Each row is a point on a landscape with many valleys, with its height.
A ball rolls from a point to whichever of its 3 nearest points has the largest drop for the distance, and stops where none of them is lower. Distance is the straight distance between rows; heights are no part of it.
(438) height 460: [ 12  23   3 -12  -5   0 -17  20  15   6  18 -33  20 -12   7   4]
(456) height 353: [-21 -31 -28 -46  19  -4 -20  21 -13  14 -17  19  -5  55   0  25]
(125) height 317: [ 20 -32  11  31 -37  -9  50 -64  11 -55 -29  12 -23 -29  -2 -31]
(384) height 562: [  7 -13  -7  20 -15   0  42 -28   2 -18 -14  38 -21  18  14 -18]
(90) height 421: [-13  27   0 -28  16  23 -35  34  16  32  20  -8  14  -2  -1  34]
(29) height 803: [-11 -24 -26 -32  35   9 -21  30 -14  20   6   6   6  32 -10  29]
(166) height 558: [ -2  42  50  25   1 -19 -27  26   4   8  10 -37  -5 -55  -7  -6]
(198) height 760: [  1  -4 -12  10 -10  -9  31 -24 -13  -5 -16  22 -15   3  21 -11]
(523) height 510: [ 15  21  20  13   1 -13  -8  17  15   2  17 -43  13 -29 -13  -8]
(123) height 289: [ 18 -14  14  35  -6 -12  16 -30 -24 -21  11 -27   0 -48 -18 -34]
(525) height 824: [-15 -31  -6 -18 -11  10  17 -15  12 -20 -37  48   4  65  -7   0]
(518) height 80: [ 10 -24  -1  25 -23 -23  26 -34 -23 -30  -8 -15  -6 -35   2 -26]
(278) height 146: [-24 -29 -21 -31  -2   2  -3  -1   7   2 -39  36  -4  67   2  11]
(302) height 550: [  6  37  43  26   2 -15 -14  13  13  -1  15 -34   2 -54 -13 -13]
(15) height 533: [ 16  21  26  25   3 -12  -4   0   7  -9  16 -32   9 -43 -25 -22]
(551) height 167: [ 17  -5   5  21  -2 -14   8 -16 -15 -16  14 -35  12 -34 -15 -27]
(407) height 682: [-14 -30  -9  -6 -12  10  13  -3   0 -23 -25  41  -2  59  -1   0]
(190) height 576: [ 10  49  59  28 -14 -17 -32   1   4 -10  20 -33  -8 -74   5 -15]
(210) height 575: [ 14 -17  -5  26 -15   9  46 -34  10 -27  -8  49 -14  32   6 -25]
(184) height 509: [ 11  -8  -5  20 -19 -10  44 -42   4 -17 -23  30 -20   4  15 -19]
(514) height 150: [-23 -32 -29 -35   9  -2 -15  11 -11   5 -28  28  -8  63   4  19]
(330) height 44: [ 12  12  -9 -16   6   7  -8   0  -4  11  13 -14  22  -7  12   7]
(405) height 415: [ -8  29   0 -24   2  19 -34  29  20  25  17 -17  14  -2   8  25]
(88) height 384: [ 21  17  31  36   0  -3   2 -33 -11 -12  19 -27   7 -60 -20 -36]
(120) height 534: [-22 -26 -22 -37   4  19  18 -14  25  21 -40  53  -6  90  -2   5]
(414) height 535: [-47  25 -11 -34  25  10 -52  61  23  49  25  -8  -3  10 -15  56]
(24) height 740: [  4 -28  -5  10 -16  14  33 -19   6 -31 -17  50  -5  52  -3 -13]
(483) height 445: [ 10 -16   0  21 -30 -17  43 -45   4 -28 -28  17 -20 -12  13 -19]
(246) height 449: [-17 -30 -26 -19  15   4 -10  18 -20   1 -16  25  -7  45   0  17]
(411) height 749: [-28   1 -12 -36  36  14 -39  55  26  47  29  -5   7  32 -20  53]
(539) height 773: [ -9 -18 -19   1  12   8   4   9 -29  -1  -7  30  -8  24   7   3]
(446) height 464: [ 16   7  -8  -8  -3 -11   2  -8  -7  -1  12 -29  20 -15   6  -1]
(170) height 489: [ 16  17   9   3  -2  -8  -9  16  12  -1  19 -40  18 -19  -2  -4]
(110) height 144: [ 13 -33  12  41 -27 -13  33 -41 -23 -39  -9 -11 -21 -40   0 -34]
(506) height 451: [-11  11  -8 -25  31  26 -29  29  12  34  18   1  16   6  -8  34]
(168) height 677: [ -8  -9 -16 -31  37  18 -23  34  -2  32  17   6  14  23 -16  34]
(572) height 455: [-29  35   1 -30   3  15 -54  54  17  34  18 -18  -1  -9   8  39]
(76) height 434: [ -3  30  10 -11  -8   5 -31  42  22  14  17 -37   9 -10  12  15]
(542) height 549: [ 18 -15  -2  24 -20  -5  54 -49  16 -27 -19  34 -22  13   8 -27]
(312) height 341: [  2  16  -9 -23  20  22 -21  13   3  26  16  -3  18   0  -1  20]
(33) height 578: [  6   7 -19 -13  17  10   1  -2 -21  17   7   6  10   2  11   5]
(85) height 143: [ 10  -5 -15   3 -12 -14  21 -23 -18  -3 -13  -4  -1 -11  19  -9]
(324) height 378: [  9 -16  -6  14 -21 -22  19 -26 -21 -16  -6 -21   3 -26   6 -18]
(516) height 906: [  6   4 -20  -1   0  -5   5 -15 -25   6  -2   1   6  -7  18  -5]
(224) height 653: [  0 -17 -10  17 -10  10  28 -13  -5 -19 -13  44 -18  33   7 -10]
(173) height 559: [ 16  41  51  30  -7  -8 -15  -8   6  -9  20 -30  -2 -65 -10 -19]
(536) height 574: [ -8  37  38  21   4 -18 -26  43  11  14  14 -48  -5 -39  -3   2]
(73) height 135: [ -1  -4 -19 -13  28  15  -9  11 -23  17   4  14   5  12   3  11]

Call two points neighbours if one is among the 3 nearest of the other. Go from one point of each pair to the other, from neighbour to neighbour, staying as low as possible. Name the highest point that can't be avoided.
(85), (518): (324)
(483), (312): (15)
(551), (518): (123)

For each start below, name the point where the ball stops.
(125): (518)
(170): (330)
(246): (278)
(456): (278)
